Points, in no order, along strands that fork, close into loops and pass close to each other.
In the rows, 128 means zero.
Two points are linked if the straight distance between their rows is under 105. Some points are linked to none.
k_175: [ 98  96 139  86 172 118 108 152 118 140 179 121 108 106  60 124  80 118
 113  77 158 112  96  84 102]
k_511: [144 156 118 131  32 153 174  76 153 100 115 106 150 133 103 137  82 147
  81 107 171 140 130 101 131]
k_485: [132 128 134 118  64 161 146 117 121 114  61 110  94 126 174 130 153 121
 116 186 183 132 167 158 126]
k_861: [ 78  96 138 131 162 105 152  91 179 136 135 162  94 129 150 166 138 107
 192 127 152 146 155 130  66]
k_909: [ 86 138 140 122  80  89 137  73 151 141 139 132  77  97 127 139 132 136
 152 125 211 132 185 125  33]
k_867: [100 125 136 124 123  94 121  73 100  93 102 160  88 145 147 150 164 158
 161 143 127 140 138 140 113]
k_265: [128  87 126 105 165 118 128 154 103 107 204 119  79 137  79 125  82 169
 138 111 144 128 115 123 114]
k_479: [150 163 135 106  60 124 194  56 129  86 122 117 136 140 132 137 115 188
 117 131 154 153 116 131 164]
k_236: [147 138 154 184 126 148 162 106 157 146  66 139 173 103 154 139 135  93
 148 180  73 139 130 157 160]
k_421: [103 109 115 119 103  64 122 128 148 119 169 144 115 126  76 165 100 117
  75 111 149  98  84 121 137]
k_556: [109 136 174 141 115  92  62 100  99 100  87 145  86 137 122 134 160 127
 124 140  83 112 137 134  96]
k_529: [229 108 133 172 120 136 133 202 109 184 165  84 151 109 118 103 157  76
  89 192  93 107 146 146 111]
k_394: [158  73 112 127 197 141 141 184 151 139 188 108 153 144 109 117 107 143
 168 119 111 124  88  97 127]
k_540: [ 94 127 114 113 152 102 152  84 188 137 169 168 127 117 162 182 111 119
 127  77 104 123 128 138 121]
k_576: [104 139 124  88 143  99 112 108 119 103 159 135  87 124 117 156 119 176
 121 106 137 126 123 137 132]
k_501: [170 167 156 145 147 181 129 147 131 167 110  99 146  81 171 118 152 118
  87 175  68 119 156 171 134]
k_908: [142 150 149 101  87 150 170 111  76 138 140  78 109 108 135  90 127 172
 114 164 123 139 165 182 209]
k_212: [167  50 137 145 177 142 115 196 147 145 175 120 169 170 121  87 152 122
 171 112  85 119  75  87 111]
k_476: [161 140 101 117 162 153 166 166 171 155 162 107 152 112 134 127  96 126
 124 156 122 123 100 145 187]
k_60: [160 134 155 104 138 150 124 154  96 171 127 109 120 101 159 119 164 118
  60 204  95 115 158 178 126]
k_315: [130  82 110 108 135  65 114 160 139 134 223 116 105 132  75 143 119 132
  88 107 143 107  99 122 132]
k_805: [ 90 112 169 177 162  76 158  74 145 126 134 165  73 113 154 153 162 146
 159 106 161 158 139 154 148]
k_937: [102 120 100  75 118 128 133 165  85  86 132 121 124 163 109 123 101 127
 135  83 162 120 103 110 133]
k_412: [138 175 138 178 112 159  93 134  84 121  60 116 137 127 112 118 125 115
 128 152 109 132 156 139 131]
k_249: [ 86 153 139 136 146  96 134  83 179 155 165 169  85  93 155 163 114 122
 100  76 129 105 131 151  80]
k_16: [133 140 104  80  74  91 164  78 109 105 184 136 127 135  99 150 105 164
  93 124 129 130 114 129 164]
k_243: [122 161 136 133  47 167 155  95 137 101  94  86 117 125 122 123  92 162
 110 100 210 142 151 118 146]
k_739: [145  86 152 137 174 148  86 184  69 115 126 105 149 130  75 104 124 100
 148 112  70 122 117  86  89]
k_808: [107 132 140 185  54 111 188  34 112 114 172 175  92 118  88 167 123 135
 130 114 154 150 145 129  99]
k_760: [100 142 127  88  59  85 118  59 159 131 142 133  98 108 128 131 118 151
 101 120 184 121 172 117  49]
k_620: [114  93 134  61 130 118  72 151  85 102 149 110  83 159 114  99 142 148
 148 129 110 112 132  97  93]
k_475: [103 128 121 148  98  96 179  48 119 110 163 173  90 123 106 181 129 143
 159 124 175 161 151 133 106]
k_183: [134 116 105  86 175  82 100 127 142 131 146 141 127 114 135 160 166 141
 131 165  80 118 111 127 145]
k_977: [137 170 154 172 141 160  75 144  86 125  91 124 141 132  83 117 104  98
 133 109  76 130 142 109 118]
k_98: [ 83 141 157 138 161 138  74 127  68 112  97 107 120 143 113 118 141 148
 167  96  87 119 140 111 119]
k_837: [ 86 114 112  90 109  77 118 104 134 129 129 162 116 123  96 162 113 111
 125 102 197 110 110  83  73]
k_856: [157 105  98 113 169 179 141 197 123 157 163  65 132 112 142 117 108 136
 121 160 154 129 174 149 109]
k_918: [128 163 109 119  67 121 187  87 120 140 135 128 129 102 115 142  86 126
  92 149 172 134 146 164 177]
k_322: [124 139 140 101 166 120  73 128 171 145 102 137 116 100 179 114 169 121
 136 145  75 110 146 133  77]
k_150: [139 116 121  76 110  90  95 103  89  96 138 156 100 150 138 126 176 150
 110 157  81 130 127 132 124]
k_273: [114 141 140 132 161 202 128 161 165 152  65 104 143 118 180 106 117 114
 133 129 152 128 141 141 132]
k_48: [117  72 155  70 188 118  74 183 123 162 146  98 132 128 134  75 153  99
 147 127 102 102 120  90  68]
k_669: [ 75 114 172 103 198 131 115 116 175 138 126 138 143 133 149 125 108 158
 153  81 122 127  97 114 117]
k_7: [ 88 133 164 148 154 101 100  98 105 110  86 155  77 135 174 130 184 145
 167 106 125 126 144 136  83]
k_566: [161 102 103 129 151 139 146 177  94 138 152  98 158 138 125  94 122 122
 109 179  98 151 146 175 171]
k_13: [106  86 131  74 166  73  81 163 154 140 163 109  97 136 111 119 131 136
 118 143 142 106 113 120 120]
k_676: [143 106 101 113  64 127 117 141 111  92  85 105 156 178 112 101 137 132
 116 165 155 141 119 112 174]
k_879: [173 137  77 137 130 161 127 167 136 139  84 130 162 121 164 127 162  75
 117 165 105 131 134 138 159]
k_751: [158  67 117 108 164  91 109 171  89 107 181 118 114 148  99 119 151 165
 138 160 104 124 104 124 110]
k_919: [164 126  64 105 128 105 148 164 109 143 185 112 141 142 107 136 149 121
 132 146 132 119 109 131 197]
k_971: [122  81 148  98 200 130  84 158 167 125 147 118 140 120 138 123 142 152
 139 121  72 124 111 110 101]
k_483: [113 148 101 109  89  90  99 143 171 156 136 128 110  69 109  99  94  94
  67 118 177  93 140 138  70]
k_809: [124 151 107 107 134 126 132 136  95  84 122 124 119 137 122 145 120 167
 138 135 128 130 111 143 157]
k_533: [ 80 120 169 117 177 121  84 114 145 137  74 143  87 114 179  99 161 121
 159 105 137 131 153 134  75]
k_377: [108 153 118 141 130 135 142 124 107 117 185 144 105 129  91 135  66 144
  86  78 136 133 117 156 144]
k_885: [127 104 161 130 189 174 108 168 145 116 121 103 151 126 120 113 110 147
 168 112  70 124  93 106 131]
k_947: [114 144 144 156 167 166 126 115 161 121  94 137 133 131 165 137 129 144
 179 105  87 128 107 123 158]
k_804: [192 154 167 165 101 185 106 142 159 116 149 139 195 123 121 120  97 116
 109  95  40 139 120 108 117]
k_738: [141 112 174 143 181 141  62 130 155 123 130 138 144 115 130 124 150 139
 122 110  31 136 124 112 100]
k_886: [129 128 156 131 158 204  91 165 159 171  69 114 152 128 171 100 131  96
  93 157 124 124 146 127 106]
k_58: [119  65 135  66 117 105 109 144 110 109 206  99  87 153  82 104  97 162
 124 103 156 119 128  94  93]
k_459: [135 165 178 205 127 111 106 100  89 112  92 154 103 120 126 132 152 114
 126 112  69 136 132 153 155]
k_258: [170 109  88 128 117 152 108 217  92 140 127  87 150 160 126  83 169 103
 101 159 159 124 135 137 142]
k_954: [116 126 103  98 166 184 146 184 140 144 116  96 192 136 144 109  92 104
 149  96 145 127 119 103 136]
k_571: [ 97  97 120 103  92  96 140 104 126  71  99 143 119 144 105 159 114 146
 135 110 185 146 112 112 123]
k_982: [103 124  89 112 165 138 140 134 128 121  83 153 153 139 127 150 112 103
 174 105 163 139 111  96 128]
k_816: [181 117  96  89  97 146 146 139  92  88 173  94 110 129  97 118 120 178
 132 154 124 147 124 123 176]
k_616: [138 163 146 163 161 148 120 126 109 141 124 116 136 130 121 121 121 138
 143 163  46 124 123 156 172]
k_211: [125 140  93 107  77 148 153 150 121 114  80 114 116 145 158 131 120 106
 133 165 191 122 146 147 139]
k_868: [112 160 118 102 134  97 104 133 193 157 150 118  86  67 137 108  95 121
  95 117 158 110 153 161  94]
k_267: [176 194 162 182 126 189 142 116 141 159  96 134 158  94 183 114 147 113
 112 139  60 130 143 160 144]
k_645: [166 173 153 160 122 224 119 132 161 154  95 139 170 123 192  95 134 130
 119 137  82 133 137 138 118]
k_450: [109 137 154 148  82  89 192  44  96 113 144 149  99 118 133 141 134 166
 134  97 157 158 149 160 191]
k_327: [133 130 101 127 126 116 200 110 133 129 107 154 131  98 148 160 127  98
 151 153 131 143 126 164 186]
k_220: [110 115 114 129  42 124 149  87 128  87 126 168 107 141  85 151  92 113
 102  81 174 120 100  85  98]
k_132: [146 162 161 190  96 128 141  94  64 115  72 150 116 121 139 104 156 121
 119 153 104 153 149 175 171]
k_239: [129 177 130 167 125 135 147 100  86 117  84 131 119 130 146 114 143 179
 141 150 170 151 138 161 170]
k_232: [125 148 144 120  85 117 172  71  71 107 117 129 102 118 146 118 153 166
 146 125 113 149 145 165 213]
k_797: [101 157 135 133 131 181 123 162  99 112  84  79 106 119 139 104 109 142
 147 103 173 127 150 144 159]
k_839: [108 151 103 170  65 136 162  97 129 138 129 143 122 114  96 145  67  98
  86 124 168 128 141 154 151]
k_946: [ 99  93 115 104 160  82 133 100 168 127 122 180  97 134 158 157 148 107
 151 139 150 144 136 135  93]
k_525: [112  91 106  98 196 122 110 168 132 114 132 133 153 146 111 127 120 130
 131  97 131 145 101 106 141]
k_550: [112 129 188 135 163 185 102 123 158 120 107 133 152 132 153 107 127 165
 177  90  70 116  84  93 129]
k_133: [ 91 135 141  86 183 113  86 133 139 143 156 103  89 121 158 121 138 162
 145 120 102 111 158 146  91]
k_104: [ 90 133 150  78  95  86 115  68 139 102 130 135  84 135 145 130 139 179
 123 118 175 130 147 126  86]
k_388: [ 94 111 147 122  49 108 121  67 138  96 129 162  95 119  94 147 112 133
  80  80 157 112 112  94  57]
k_841: [121 127 166 141 165 120  95 102 158 128  86 185 156 138 157 138 157 116
 141 123  68 129 110 105  56]
k_623: [ 90 143 136 119 167 186 157 140 151 131  95 117 177 126 158 121  88 126
 166  63 144 132 112 111 136]
k_353: [102 149 147 202  79  97 185  82 118 100 136 118  88 117 122 165 137 163
 177  97 199 130 140 122 144]
k_737: [145 132 114 160 142 165 116 125 160 141  81 158 195 153 146 122 126  99
 147 149  76 141 116 109 137]
k_30: [156 117  77 145 156 144  96 185 120 148 110 124 175 166 113 108 163  89
 143 132 110 131 110  98 158]
k_498: [165 110 157 149 120 188  99 177 155 123 106 133 218 142 123  87 117 108
 124 114  75 126  82  86 120]
k_803: [148 109 129  68  90 116 114  93 109  71 146 115 112 157 124 125 155 187
 121 137  87 143 125 112 149]
k_755: [120 143 107  94 148 174 129 177 126 150 131  70 132 106 145 134 106 141
  97 139 178 120 170 149 117]
k_116: [ 65 141 150 118 130  91 117  81 152 157 125 140  74  96 134 143 116 128
 153  96 197 111 157 119  63]
k_898: [129 119 133 126 172 125  92 133 102 126 154 116 103 140 103 129 130 153
 154 163  55 121 127 134 146]
k_577: [128 150 110 157 135 158 170 118 145 133  78 131 122 108 168 146 128 107
 160 156 148 145 151 164 165]
k_517: [141 129 100 163 145 124 124 123 116 118  75 169 170 152 132 143 144  93
 145 157  87 143 120 126 125]
k_403: [ 89 162 136 141 166 170 136 152 110 123 100  88 135 122 141 124 106 141
 172  71 142 122 130 128 154]
k_746: [118  98  76 121 130  79 167 122 157 124 147 175 128 144 135 178 135  79
 136 110 146 133 108 129 159]
k_682: [163 156 174 199  98 159 141  93 165 127  98 176 172 132 151 136 114  82
 134 117  53 145 120 130 127]
k_73: [108 118 143  62 136 110  84 136 113 110 173  89  66 121 135 106 136 182
 132 121 131 116 160 137  84]
k_528: [ 63 130 152 112 119 103  80 106 133 151 147 131  92  90  86 127  92 125
  78  78 155  95 136 115  66]
k_907: [123 140 119 126 158 147 133 175 109 109 102 102 143 136 129 120 106 140
 135 149 121 124 109 154 155]
k_539: [120 138 145 191 118  92 199  73  94 124 124 144  96 101 152 139 170 150
 173 120 167 160 153 154 200]
k_874: [114 122 165 123 129  99  47 144 101 112 107 132 106 140  98 125 140 100
 117 130  65 103 127 110  87]
k_750: [169 114 116 116 158 191 117 210 159 190 138  94 171 155 170  85 152 102
 112 165 131 108 125 114 108]
k_418: [108 121  82  88 147  76 109 135 131 135 148 150 139 144  94 158 132 125
 128 107 182 113  97  79 120]
k_106: [169 161 101 120 100 139 133 130  65 119 108 122 143 121 125 119 145 132
 113 188  87 134 140 155 169]
k_851: [225  87 111 195 142 132 146 199  99 164 165  93 173 135 112 100 148  98
 131 173  87 119 126 141 111]
k_426: [141 163 142  73  80 151 180 101  99 155 147 101 100  91 155 110 127 161
  77 156 163 130 167 182 177]
k_114: [118 144  95 144 147 168 168 135 159 125  80 144 136 122 153 153 102 101
 177 120 164 136 123 125 137]
k_901: [173 137 142 162 142 161 134 194 120 138 135 109 161 145 136  93 112  94
 106 163  55 116 115 160 132]
k_46: [ 73 116 191 127 178 124 116  93 194 141 108 151 133 131 190 118 145 163
 167  82 127 130 114 118  91]
k_846: [ 70 145 137 142 162 113 130 102 146 127 119 133 119 112 108 169  91 141
 153  75 160 121 120 116 128]
k_642: [122 154 119 124  83 134 187  74 123 168 117 116 118  80 148 148 125 126
 110 166 194 145 189 173 165]
k_632: [144 133 123  90 109 137 138 137 103 157 100  97 135  93 160 132 165 121
  82 202 127 117 168 175 158]
k_89: [180  98 110 128 158 172 117 210 125 156 134  63 140 102 138 115 147 123
 108 191 125 117 157 140 113]
k_266: [143  69 158 124 178 117  76 185 112 138 151 109 152 139 100 105 147 100
 146 115  60 106 107  78  69]
k_204: [200  70  98 163 142 129 156 203  81 130 166  96 145 146 118  92 143 118
 133 173 103 134 129 161 139]
k_915: [161  88 107  65  93 109 125 119 116  78 190 115  97 144 103 128 140 173
 110 120 121 145 116 107 165]
k_986: [119 118 134  71  57 108 106  89 155  97 153 139  88 120 104 131 116 143
  66  73 160 109 113  80  71]
k_702: [134 137 125 168  19 135 220  45 115 107 151 157 117 112 105 154 110 119
 114 115 155 154 148 140 123]
k_522: [ 92 166 150 180  61 110 145  66 115 104 141 121  89 116 103 157 112 169
 131  61 172 107 127 103 133]
k_518: [132 106 103 103 152  82  63 163 100 144 147 131 137 175 113 117 193 119
 136 143 108 105 105  92 106]
k_976: [187 162 107 156 121 153 108 154 120 156  90 132 168 108 130 125 147  65
  77 171  92 138 155 139 134]
k_169: [ 62 119 155  88 159 101 101 110 153 148  97 126  87 113 160 113 125 118
 160 109 171 121 156 131  78]
k_313: [143 165  80 127 155 154 153 161 153 159 171 114 148 115 104 141  69 122
 115 128 149 116 112 124 155]
k_19: [ 82 134 139 118 175 122  83 119 106 117 130 114  99 137 147 135 149 162
 160  97  88 122 153 134 125]
k_449: [168  87 112 135 170 112 127 168 148 144 164 135 175 155 131 112 168 113
 124 141  65 134  82 129 184]
k_990: [184 107  95 170 136 153 104 219 102 157 136  90 161 161 102  84 180  89
 134 137 129 124 112 122 147]
k_410: [126 101 116 116 140  73  77 149 130 135  97 162 134 160 138 131 195  84
 135 146 114 102  97  96  90]
k_392: [ 90 110 148 153 183 137 152  96 157 121 100 166 118 126 150 159 150 127
 215 106 146 150 127 107  85]
k_44: [100  81 132  84 199 120 117 165 150 138 161 123 151 125  97 127  97 119
 128  74 146 127  87  85 121]
k_162: [110 147 105 143 121 111 161  69 120 114 136 184  99 129 109 162 102 141
 136 110 176 158 132 137 141]
k_348: [197 104 154 165 133 195 132 196 152 167 155  97 178 139 153  77 108 105
 109 170  68 117 132 135  90]
k_105: [208 151 173 161  94 199 107 166 176 146 152 116 183 117 124 100  82  93
  91 115  75 137 141 110 114]
k_603: [108 139 100  97  63 138 149 121 107  89 139 137 120 159  97 127  75 129
 108  77 179 122 109 102 129]
k_395: [151 127  97  97 160 167 124 184 160 183 132 105 139 136 181 123 154 103
  91 176 145 109 135 136 133]
k_611: [186 109 130 165 154 132 109 169 126 138 172 126 180 149 104 121 135 103
 127 136  26 121 109 108 116]
k_912: [134 163 155 139 125 129 156 114  62 124 129 110 110 113 136 105 143 163
 135 147  82 130 136 184 206]
k_330: [116 161  84 138 150 132 149 116 170 149 155 157 155 119 103 175  75 115
 121  99 133 118 101 107 138]
k_832: [129 148 127 172  53 136 230  84 114 107 141 131 112 101 120 164 123 129
 148 136 197 160 164 160 126]
k_272: [167 102 103  94  86 143 119 185 101 128 128  82 143 160 139  84 161 127
  69 185 168 135 144 148 150]
k_872: [ 96 130 107 151  76  95 145  94 132 124 151 159 116 127  79 163  78 101
  88 116 139 109 105 135 148]
k_615: [182 138 107 164  97 115  90 181  90 125 100 120 166 149  84 113 159  81
  96 158 110 123 110 116 152]
k_372: [105 117 160 110  62  85 165  31 150 101 158 143  78 139 148 147 150 166
 138 120 170 149 164 129  70]
k_27: [130 156  99 107 128 145 148 144 130 146 118  88 141  99 148 142 117 137
 100 169 161 128 162 173 162]
k_745: [118 138  80 115  74 118 170 142 125 106 113 128 121 156 133 151  96  97
 141 138 181 112 115 138 154]
k_634: [170  72  97 126 134 121 131 191  72  95 169 101 133 167  96 101 136 149
 140 146 127 137 115 131 135]
k_218: [106 175 126 159 145 120 144  89  98 112 121 145 103 127 126 141 125 184
 150  92 184 148 130 134 161]
k_672: [ 76 162 134 203 129 119 157  89 129 139 123 137 119 109 103 169  96 131
 159  68 187 125 137 118 122]
k_863: [ 87 149 141 140 109  77 148  56 137 145 173 178  68 100 135 163 123 126
  96  93 136 115 146 162 100]
k_555: [131 124  89 116 150 152 141 214 146 157 139  78 177 156 139 110 110 100
 130 131 157 108 114 126 148]
k_379: [227 146 143 167 116 165 113 188 163 168 153 117 174 117 116 104 121  61
  76 145  79 129 128 116 128]
k_964: [162  90 104 100 179  79 120 164 125 132 193 117 130 128 113 145 166 151
 133 159  90 117  95 125 143]
k_393: [110 114 123  69 133  98  58 131 120 124  94 126 101 120 145  99 163 131
 124 148 136 124 162 124  81]
k_988: [176 140 146 139 129 226 114 171 155 163 136 114 180 137 176  79 118 124
 112 152  73 123 135 127  96]
k_37: [105 157 132 130  78 167 146 123 102  94  77  94 104 131 137 119 106 152
 152  98 203 131 145 127 150]
k_40: [104 107 164 172 161 104 180  79 155 123 118 162  96 100 163 163 161 127
 183 118 109 155 128 159 171]
k_122: [ 79 124 165 162 184  96 138  80 180 138 131 157 100 118 172 150 143 154
 157  74 153 141 133 136 115]
k_332: [108 144 130 103  79  84 143  48 120 120 178 167  88 113 109 156 115 156
  83 103 131 129 130 138 127]
k_639: [131 123 119 129 150 144 154 154  92 104 195 109 101 135  90 120  70 168
 126 103 144 144 129 157 142]
k_950: [165 111 103 136  85 102 109 152  94 112  95 127 156 161 100 108 162 106
 104 181 120 135 105 128 186]
k_713: [104  99 150  87 159 101  46 160 119 134 102 117 117 130 133  96 155 103
 123 134  92 106 139 112  71]
k_340: [120 117  71 125 114 106 164 156 133 115 110 140 141 165 154 153 131  82
 154 134 144 114 106 138 161]
k_587: [ 80 109 130  84 193 133 120 112 113 130  88 156 143 129 127 132 120 104
 173  89 153 140 102  83 114]
k_248: [170 101 101 130 157 172 150 221 167 182 171  74 170 150 150  89 128 110
 134 148 152 112 113 127 135]
k_152: [108  95 143 108 172 139 103 108 174 124  96 176 180 142 168 130 153 140
 150 110  89 141 103  94  87]
k_948: [ 79 126 157 148 135 124 116  99  94  99  65 133 101 140 116 131 134 151
 186 112 169 138 124 113 138]
k_668: [127 129 148 148 169 174  93 169  59 115 105  91 144 129  88  99 113 135
 158 117  87 134 137 113 117]
k_299: [107 132 142 183 162 170 173 111 138 120  72 155 166 140 156 141 138 121
 211 122 131 155 129 116  92]
k_349: [153 104 101 130 159 116 142 163 122 134 130 124 178 143 132 113 141 107
 112 157  84 147 112 158 196]
k_446: [113 107 115 114 109 124  89 149  81  93  78 110 154 167  91 113 126 129
 141 148 128 128 117 100 145]
k_612: [115 137 129 171 135 118 159  85 103 106  97 162 104 136 140 161 157 132
 195 160 121 148 136 147 133]
k_296: [106 110 109  49 102  66  95 138 149 133 126 122 119 113 127 104 134 121
  95 117 215 118 140 112  73]
k_661: [108 109 107  96 101  69 124 117 167 139 130 167  98  96 121 138 129  93
  99 121 212 118 134 114  45]
k_493: [153 150 121 128 118 107 105 111  62 104 121 156 136 146 111 132 153 134
 112 162  58 135 121 142 139]
k_224: [133 118  85  87  99  76 120 115 122 112 143 141 145 167  91 148 139 154
 120 138 180 130  94  89 149]
k_703: [115 131 129 125  85 132 121 108 100  96 186 147  92 133  73 128  84 159
  66  72 128 121 107 122 111]
k_554: [124 116 165 178 121 138 140  93 166 117  95 173 145 143 169 147 144  89
 167 130  39 130 112 133 125]
k_153: [ 72 150 158 158  97  96 108  53 131 146 144 152  63 102 106 145 124 151
 122  76 187 110 152 104  72]
k_255: [171 151 112  99  46 149 173  98 157 109 166  85 150 156  94 121  80 154
  75 113 136 129 113  92 151]
k_953: [146 150 102 107 111 126 170 117  89 121  98 148 130 122 143 125 136 122
 129 178 125 143 128 168 187]
k_789: [ 90 115 147  78 150 106  90 148 142 164 177 115  89  83  84 105  85 113
  85  91 167  95 121 109  67]
k_242: [100 134  98 143 144 103 129  99 167 150 146 188 126 103 101 180 101  99
 104  90 141 107  99  98  85]
k_697: [ 72 126 150 108 182 110 105 111 185 151 148 129 127 102 120 156  93 145
 126  75 137 115 121 112 103]
k_949: [172 147 170 188  79 174 142 100 183 151  82 156 198 109 162 124 121  88
 117 162  72 142 133 136 134]
k_665: [ 91 130 141 122 131 145 104 130  79  98  59 104 140 138  96 113 113 147
 162 130 155 134 119 107 147]
k_12: [157 151  91  96  91 145 148 135 111 117 157  96 103 107 106 137 100 147
 118 155 145 128 131 140 200]
k_939: [127 136 129 195 135 156 185 105 130 127  98 143 111 123 142 150 148 109
 212 172 140 160 150 149 139]
k_32: [136 137 128  78  64  97 167  58 147  84 156 120 135 164 122 152 113 179
 105 112 125 136 109 101 135]
k_334: [103 130 116 117 162 115 138 114 159 117 116 149 114 133 146 166 120 124
 162 127 104 124 107 136 160]
k_869: [175 106 110 141 159 182 127 220 109 140 126  66 159 119 120 105 120 112
 156 158 106 108 129 116 108]
k_142: [ 95 181 123 189 104 145 162 103 133 156 114 121 125 106 122 146  79 125
 116 106 205 125 157 150 133]
k_995: [105 111 125  70 178  97  82 148 198 169 140 120 111 118 147 101 119 117
 127 139 144 111 132 122 102]
k_505: [156 134 160 171 149 161  99 147 141 120 132 127 179 135 118 124 113 114
 121 112  22 135 123 122 124]
k_719: [114 167 150 188 161 149 124 114 126 135  97 125 111 136 156 122 137 139
 169 125  82 125 126 148 185]
k_613: [207 153 114 172 128 134 100 181 127 148 121 132 178 126  95 120 139  66
  84 146  84 133 119 118 142]
k_317: [104 125 128  85 153  87 107 121 209 153 142 133  83  90 161 129 118 111
 117 133 140 116 141 155 120]
k_692: [117  96 127  75 135  58  94 144 162 141 193 111  90 107 100 126 116 140
  77 137 157 110 127 138 120]
k_166: [111 113 126  61  79  76  97 134 145 124 155 128 108 115 103 116 125 129
  65  93 191  98 113  96  65]
k_184: [132 172 131 151 125 171 103 132 110 154  62 106 120 124 143 112 132 126
 122 193 144 125 160 150 139]
k_45: [109  98  95 106 125  72 144  92 160 128 158 194  85 119 132 170 134  90
 111 111 157 138 129 135 117]
k_370: [157 118  93 130 177 141 152 178 153 149 202 115 147 124  86 137  77 131
 131 108 136 121  91 103 136]
k_534: [147 142 100 107  76 160 146 152 133 130 163  84  95  98 106 127  81 124
  79 138 173 120 151 150 175]
k_298: [101 134 156 218 114  85 198  82 133 117 171 138  87  89 109 185 152 142
 175 102 179 140 144 131 131]
k_15: [126 155 143 175  88 118 200  71 108 154 114 123 107  91 149 127 143 150
 138 147 203 162 175 171 191]
k_564: [144 168 131 118  76 145 167  92 109 105  97 109 127 124 151 117 131 184
 109 157 182 152 147 160 164]
k_244: [151 130 135 137 159 179 137 195 151 131 108 100 163 135 157  99 109 121
 120 155  95 122 104 156 141]
k_882: [116  99 105 110 183 130 119 141 162 121 124 152 187 156 151 135 137 130
 141 106 100 144  99 106 135]
k_559: [132 132 116 125 159 128 161 126 189 137 131 141 155 123 142 153 100 127
 145 142 107 124  85 135 190]
k_549: [151 149 147 179 114 146 167 107 118 156  62 137 153  90 161 135 157  79
 129 186  96 142 169 176 140]
k_778: [ 72 165 153 154  97 115 113  82 100 121 147 135  85 104  96 149 109 160
 117  42 165  94 123  99  98]
k_774: [107 130 133  77 109 119 100 108 114  95 170 140  73 111  95 133 106 162
  89  67 157 118 121 105  94]
k_747: [192  69 149 162 132 187 119 190 139 134 163 124 206 155 121  74 121 125
 150 120  68 129  88  83  99]
k_364: [142 128 125 101 158  87  68 132 137 135 124 140 119 111 141 143 181 119
 117 166  55 108 132 127  97]
k_254: [137 154 166 144  90 142 141 104  78 138  75 116 122 117 156  94 152 134
  95 189 127 140 161 194 171]
k_663: [147 130  92 131 157 171 113 164 150 159 107 134 205 168 136 100 132 104
 156 139 107 127  95  81 146]
k_509: [118 121 166 204 136 146 178  94 153 120  94 150 134 125 184 144 161 114
 189 119  78 147 130 156 156]
k_49: [174 135 108 149 140 120 102 156  72 124 152 138 155 153  93 119 138 110
 114 160  50 134 129 133 130]
k_54: [ 98  98 104  58 118  77  82 116 129 120 107 136 113 138 134 131 157 131
 136 141 171 122 145  96  89]
k_619: [121 115 149  83  59  83 176  28 149  91 151 138 103 153 145 152 136 169
 122 111 130 147 135 120 128]
k_936: [111 149 163 186 159 103  95 101  94 109 100 148  92 128 163 128 192 152
 151  93  91 129 136 138 137]
k_996: [152 121 127 145 131  82  78 125 136 134 108 184 128 148 120 146 166  60
 114 140  66 118 110 102 105]
k_970: [132  94 106  89 128 140 129 189  65  85 151  99 134 171  99  99 112 147
 142 115 144 127 110 111 125]
k_117: [121 159 157 197 157 164 121 108 114 126  53 161 169 134 139 125 137 109
 168 103  99 148 129 107  93]
k_147: [112 140 138 159 164 120  95 102 112 117  82 167 147 141 135 148 151 117
 150 119  72 138 133 122  92]
k_880: [155 139 102  86  62 141 153 134 130 106 152  81 157 159 101 113  91 166
  93 140 173 134 127 107 154]
k_401: [133 116  81 103 128  76  99 129  99 125 134 148 151 183 108 131 169 137
 136 163 132 122 100 104 149]
k_873: [183 120  97  80  62 136 152 146 126 125 149  80 155 162 129  91 144 150
  76 167 180 141 130 125 170]
k_538: [129 159 165 161 138 177  90 131 131 174  68 117 109 116 164 123 146 101
  93 178 125 115 167 153 114]

A piece is two or more points that can be reached from each other along the links. Count, over all rows, the pieces, the separate loops (a circle has one, a figure eight two, a Y none), the forks (points with three links) and the tips (points with one).
pieces | 4
loops | 0
forks | 18
tips | 26

A fork is a point with three links, a tip a point with one. Leave the first point through the second and follow the links. Name the first fork or tip that comes.
k_949 / k_682 | k_839
k_832 / k_702 | k_32
k_403 / k_797 | k_147
k_737 / k_663 | k_395
k_267 / k_501 | k_869
k_479 / k_564 | k_832
k_869 / k_89 | k_774
k_147 / k_841 | k_528
k_846 / k_697 | k_549
